Points on a hilly landscape, in no order, each with its height.
From any point a ball rolls to the lowest of the 5 points nearest to it. It stops when none of these is lower. Distance is the straight distance between rows; heights are no part of it.
(890) (h 213): [114 142 100 140 152  94  92 106 139 121 171 120 131 162 126 124 156 175
 180 127 153 101]
(1132) (h 172): [102 135  85 136 133  91  82 124 114 163 158  78 108 180 121 120 128 205
 194 114 177 138]
(558) (h 733): [149 119  66 170 132 157 136 123 117 171 112 101  85  65 118  85 185 151
 133 101 118 199]
(658) (h 252): [122 117 141 134 109 101 115 122 128 108 154 153 159 174 151 176  52 112
 137 155 160  95]
(1046) (h 467): [114 134 103 121 164 151 148  88 136  93 115 162 132  96  69  94 182 118
 139 102  94 124]
(129) (h 418): [130 139 142 120 152 114 132 134 140  97 150 171 153 147 130 127 142 105
 129 150 133 101]
(300) (h 452): [115 134  98 142 151 146 146 108 143 110 136 153 109 119  76 119 187 133
 152 105 118 143]
(342) (h 305): [109 131 130 149 135 105  89 134 160  71 156 161 119 150 123 167  58  98
 160 142 141 100]
(833) (h 146): [108 134 122 115 115 114 107 104 123 127 149 130 171 191 124 161  87 143
 152 124 170 104]
(648) (h 495): [144 128  92 168 136 125 106 138 143 168 142  93 100 107 160 111 178 165
 148 126 151 156]
(695) (h 404): [135 146 137 123 134 168 158 104 106 134 105 127 136  88 104  86 178 108
  94 114  87 140]
(1024) (h 523): [165 134 139 145 104 163 186 139 114 157 100 112 116 109 142 134 150 142
  84  93 109 185]
(828) (h 358): [124 114  85 114 131 105  21 130 115 200 111  40 152  98 142  81 116 176
 182 107 151 138]
(314) (h 488): [156 148 115 144 161 132  99 118 125 149 150 104 135 105 156 101 181 149
 141 134 141 104]
(567) (h 666): [127 142  93 143 175 122 105 119 138 104 162 129 104 106 114  93 216 164
 168 111 126 115]
(5) (h 278): [113 160 106 109 175  96  95  94 133 108 151 134 172 153 129 119 150 157
 164 136 144  66]
(966) (h 531): [132 150 118 123 155 143 140 121 138 114 137 154 145 113 109 107 193 119
 130 129 117 109]
(1030) (h 287): [114 148 100 127 171 119 138 102 164  71 147 168 129 122  81 113 182 147
 174 117 106 115]
(975) (h 328): [118 127 149 107 136 118 127 137 154  80 146 186 136 138 126 146  85  85
 132 163 131 104]
(501) (h 323): [111 111 172 113  72 146 197 127 116 125  64 145 118 135 109 149 102  90
  71 109  87 163]
(568) (h 300): [107 127 132 137 144 115 107 129 173  68 163 179 119 133 105 162  95 101
 172 135 142 104]
(690) (h 546): [119 148 130 105 148 110  95 101 103 127 137 107 193 157 157 112 141 135
 125 140 148  74]
(819) (h 273): [112 120 179 117  91 151 200 143  98 132  78 112 132 118 121 117 141 106
  54 106  83 156]
(348) (h 279): [ 91 122 157  71 127 130 174 138 124  94  78 166 124 131  89 108 125  78
 100 156  73 129]
(24) (h 709): [166 144 138 126 119 125 108 125  96 183 125  69 163 115 190 126 120 163
  96 126 149 108]
(897) (h 142): [138 121 134 144 120 133 144 134 147 129 158 149 122 145 142 146 149 146
 135 123 158 139]
(551) (h 654): [141 138  97 148 138 158 149 120 132 134 144 139 105 107 104 116 188 143
 142 101 125 160]
(22) (h 367): [152 120 174 129 101 134 190 179 117 128 123 130 144 151 174 164 130 117
  68 135 108 135]
(152) (h 308): [134 144 146 106 145 159 140 115 110 114 116 123 146  74 107  81 183 110
  93 119  69 103]
(973) (h 242): [104 153  84 114 176  85  84 104 130 100 150 103 150 157 108 111 154 216
 199 125 136  81]
(680) (h 689): [120 136 119 136 116 166 172  86 120 142 102 136 118 108  89 100 169 128
 111 103 109 168]
(396) (h 167): [103 131 126 157 110  99  90 122 145 108 183 131 125 174 124 188  60 129
 183 111 169 112]
(721) (h 274): [113 156  82 102 155 105  75 100 106 151 143  85 171 147 139 113 141 182
 169 116 156  85]
(941) (h 384): [147 127 157 131 103 113 157 142 105 146 129 111 162 177 183 170 100 140
  95 135 160 114]
(1135) (h 151): [195 108 159 144 124 144 113 155 107 174 131  79 135  65 173 106 134 144
  93 132 122 110]
(931) (h 253): [105 123 172 103 107 157 183 124  97 127  80 121 126 119 108  99 155  97
  63 112  72 140]
(1054) (h 304): [113 131 133 104 100  98 112 115 112 137 141 134 199 194 154 161  68 128
 133 134 172 104]
(366) (h 337): [107 132 114 128 155  86  66 146 153  68 140 162 127 114 141 167  15  71
 167 159 148  80]
(737) (h 239): [128 127 121 167  94 145 153 137 161 114 167 159 101 132 108 177  98 111
 154 103 144 151]
(432) (h 179): [126 131 129 178 107 127 110 136 156  98 183 152 103 152 106 179  88 115
 181 117 149 138]
(1160) (h 587): [130 144 102 135 159 152 131 101 139  98 144 144 118 106  97  89 205 145
 147 108 109 129]
(679) (h 195): [180 117 169 131 117 170 131 148  91 140 129  86 128  53 148  83 158 126
  72 118  94 120]
(795) (h 270): [113 135  75 110 133 107  58 129 111 197 119  49 142 140 155 105 124 188
 165 103 168 141]
(595) (h 350): [ 65 114 162  90 103 134 164 101 121 119  50 153 103 137  75 119  81  66
  91 157  85 137]
(247) (h 640): [161 124 125 144 102 159 193 143 135 141 120 139 117 123 128 159 149 138
 105 108 130 186]
(104) (h 480): [111 125 156  91 153 112 139 145 139  74 117 170 154 143 121 112 137  93
 109 172  95  89]
(689) (h 181): [109 146  99 118 126 106  95 106 131 136 157 111 148 184 132 148 126 172
 172 123 169 103]
(127) (h 271): [102 134 116 124 158 102 114 115 161  66 164 164 137 149 107 152 126 144
 182 129 137  87]
(527) (h 632): [160 150 140 127 139 123  90 121 107 157 139  91 159 109 177 105 150 148
 113 142 145  89]
(1016) (h 329): [112 133 154 111 110 155 185 112 117 135  83 138 132 129 103 108 141  97
  95 116  79 146]
(849) (h 438): [146 154 147 119 154 133 125 126 121 110 133 127 160 116 142 100 169 115
 117 143 106  84]
(1161) (h 391): [109 118 150 122 113 148 168 133 151 104 118 188 118 119  90 151  86  67
 122 126 113 144]
(453) (h 456): [161  84 101 184 141 129  63 151 145 184 130  80  98  50 158  87 151 156
 158 138 138 159]
(78) (h 396): [119 106 144 112 138 108  93 164 142  76 139 171 111 118 127 144  24  52
 114 189 123  98]
(43) (h 372): [118 127 114 135 134 135 145 108 169  94 156 173 112 126  78 137 149 120
 164 105 129 136]
(1182) (h 70): [137 137  95 139 138 115  75 121 120 184 137  69 133 140 162 126 147 186
 160 120 176 143]
(1071) (h 392): [172 131 137 146 113 142 166 145 137 152 134 122 127 134 164 164 148 145
 100 115 145 152]
(372) (h 205): [ 94 130 159  83 133 147 160 139 105 103  83 133 137 114 109  85 154  81
  76 135  43 107]
(843) (h 420): [171 130 105 159 144 143 114 132 134 159 139 100 116  66 140  91 181 152
 128 118 121 135]
(176) (h 150): [112 127 111 147  94  97  96 122 121 156 169  93 106 203 125 162  97 200
 188 101 185 144]
(643) (h 268): [ 68 116 166  86 106 130 178 129 104 111  49 123 117 135 100 106 123  78
  69 152  61 133]
(384) (h 375): [175 120 178 130 100 156 197 166  95 138  94  96 118 107 170 142 136 130
  51  97  98 153]
(609) (h 292): [179 121 130 153 121 164 131 141 111 163 128 108 111  66 144 109 172 142
 102 107 115 156]
(469) (h 740): [149 125  83 164 139 143 132 140 138 147 141 116  84 100 135 109 190 164
 151 118 141 176]
(1019) (h 598): [161 130 107 158 133 159 141 133 127 160 124 116 102  89 131 120 186 148
 120 105 131 180]
(924) (h 85): [ 82 116 144 147 111 133 136  51 134 120  48 171  97 117  50 129  44  78
 130 132 113 154]
(692) (h 309): [135 120 167 114 106 133 187 163 118 123 106 129 135 135 136 140 131  91
  69 119  90 143]
(646) (h 275): [168 135 164 137 126 139 135 154 104 146 136 107 146 112 173 123 155 134
  73 128 121 117]
(374) (h 265): [137 140  84 133 150 109  47 117 111 177 133  55 136 122 149  82 146 198
 174 124 148 114]
(1168) (h 379): [132 131 159 115 121 132 167 146 131 114 123 159 141 124 126 131 150  95
  90 138 109 116]
(406) (h 225): [138 141 101 107 104 122 113 114 103 179 134  85 172 195 160 160  97 164
 135 110 188 127]
(156) (h 792): [143 153 103  81 128 127  75 119  82 181 126  63 186 127 157 105 115 165
 131 108 156 101]
(814) (h 401): [116  95 159  87 135  94 119 170 128  79 134 164 130 147 139 142  57  64
 103 193 123  93]
(816) (h 611): [100 120 131 140  95 147 174  94 137 121  95 163  98 128  66 146  93  94
 127 114 113 183]
(523) (h 364): [115 105 161  97 121 128 137 169 147  84 129 177 107 123 120 145  53  56
 110 171 115 118]
(1128) (h 413): [ 80 100 161 101 100 123 147 112 116 124  52 141  77 126  79 133  35  64
  92 155  84 147]
(249) (h 466): [ 84 123 127 115 124 141 147  85 154  95  89 182 113 110  55 123  97  83
 134 127 103 143]
(34) (h 341): [140 116 170 132  91 136 179 165 141 116 135 162 126 149 133 161  96  93
  84 133 121 152]
(447) (h 916): [138 128  67 150 138 159 137 100 114 153 121 112  92  67  98  81 200 149
 145 104 114 174]
(763) (h 296): [109 133 121 141 142 100 103 111 158  82 160 177 136 160 122 160  92 125
 180 142 152  81]
(240) (h 408): [156 142 126 140 142 139 134 133 129 147 154 116 123 116 156 121 167 144
 115 121 146 128]
(566) (h 376): [ 64  79 155  64  99 120 157 156 109 108  61 139  77 134  89 132  56  62
  68 161  63 139]
(1122) (h 399): [104 133 135 100 150  93 108 119 145  81 150 164 169 168 132 143  99 106
 151 166 142  73]
(1050) (h 461): [161 123 127 143 131 116  71 131 107 205 117  56 153  96 183 107 121 173
 122 132 153 116]
(183) (h 334): [101 104 161  61 128 128 154 172 132  88 100 169 104 136 108 127  88  64
  94 182  81 117]
(313) (h 363): [110  91 161  91 103 128 172 182 130 104  94 157 110 143 114 152  72  66
  68 164  87 141]
(207) (h 276): [143 118 155 152  99 139 169 140 149 127 155 154 127 159 145 172 103 127
 126 128 145 135]
(361) (h 277): [163 107 115 147 138 126  64 127 123 191 139  77 133  72 176  93 128 162
 130 137 137 109]
(886) (h 686): [111 141 116 131 140 159 165  79 111 116  88 153 125 105  73 105 177 115
 114 111 108 149]
(148) (h 477): [121 103 144  93 141  74  65 165 114  80 133 158 130 134 127 144   5  61
 122 209 134  79]
(668) (h 284): [130 124  88 164 153  98  43 133 125 183 124  62 109 118 154  81 156 177
 180 133 156 150]
(296) (h 78): [144 139 115 132 113 113 105 115 124 173 143  93 138 177 153 166 124 179
 146 110 180 137]
(575) (h 405): [124 122 162 110 123 106 143 150 136  99 135 167 154 160 142 138 117  84
  96 161 115 101]
(485) (h 487): [145 126 110 168 130 133 133 142 147 153 162 130  84 154 140 158 154 170
 164 123 171 172]
(112) (h 332): [137 150 128 140 136 126 116 118 130 131 149 135 143 148 158 140 153 145
 137 129 156 104]
(1105) (h 322): [102 140  62 109 143  93  37 121 113 179 120  43 119 131 125  82 138 185
 201 108 154 144]
(600) (h 909): [166 114 105 163 123 149 145 150 137 170 132 108  86 118 151 135 168 159
 132 107 150 194]
(436) (h 293): [116 119 146 139 114 125 122 137 158  95 152 170 128 148 131 174  72  91
 137 136 153 118]
(230) (h 46): [122 122 102 146 117 160 161  96 144 126 136 155  92 125  93 140 157 136
 147  91 128 178]
(574) (h 435): [165 119 161 134 104 154 197 154 128 143 111 123 125 123 164 153 139 131
  73 115 116 160]
(423) (h 240): [108 138 105 129 175  88 106  98 158  74 169 140 129 152 109 126 162 174
 202 133 133  93]
(182) (h 621): [155 149 131 112 158 132  86 107  96 144 135  93 181 116 171  88 144 142
 108 147 134  64]
(1124) (h 272): [133 130 146 131 107 120 136 135 122 136 147 141 162 177 156 163 100 128
 117 136 160 110]
(1045) (h 311): [137 115 181 124  74 149 221 157 104 127  73 118 112 136 139 145 124 113
  57  97  85 166]
(948) (h 424): [170 128 155 144 112 132 142 152 101 168 130  95 156 132 193 141 133 147
  80 137 146 133]
(961) (h 342): [102 127 120 111 133 140 133 122 167  76 127 188 107 114  84 142  77  71
 155 128 118 129]
(729) (h 241): [129 131  88 154 151 106  93 129 130 150 154 101 103 153 137 114 165 195
 176 130 163 144]
(1003) (h 445): [182 118 117 164 111 165 160 139 115 184  94  99 108  58 147 111 160 142
  94 104 116 188]
(365) (h 318): [100 130 117 148 142  95  89 129 177  53 167 173 113 122  91 169  59  97
 190 128 132  99]

Call two points neighbours if one is among the 5 nearest of the other. Go from one point of each pair to the other, from neighbour to neighbour, staying as low as possible. Name the highest point that can't be avoided.
(372), (1182) -> (34)
(833), (924) -> (595)
(230), (1135) -> (43)
(1182), (897) -> (737)
(1135), (372) -> (152)

Where does a ball stop that starts at each point below?
(558) -> (1135)
(575) -> (833)
(129) -> (833)
(313) -> (372)
(523) -> (833)
(366) -> (1182)
(447) -> (1135)
(1024) -> (372)
(814) -> (833)
(365) -> (1182)
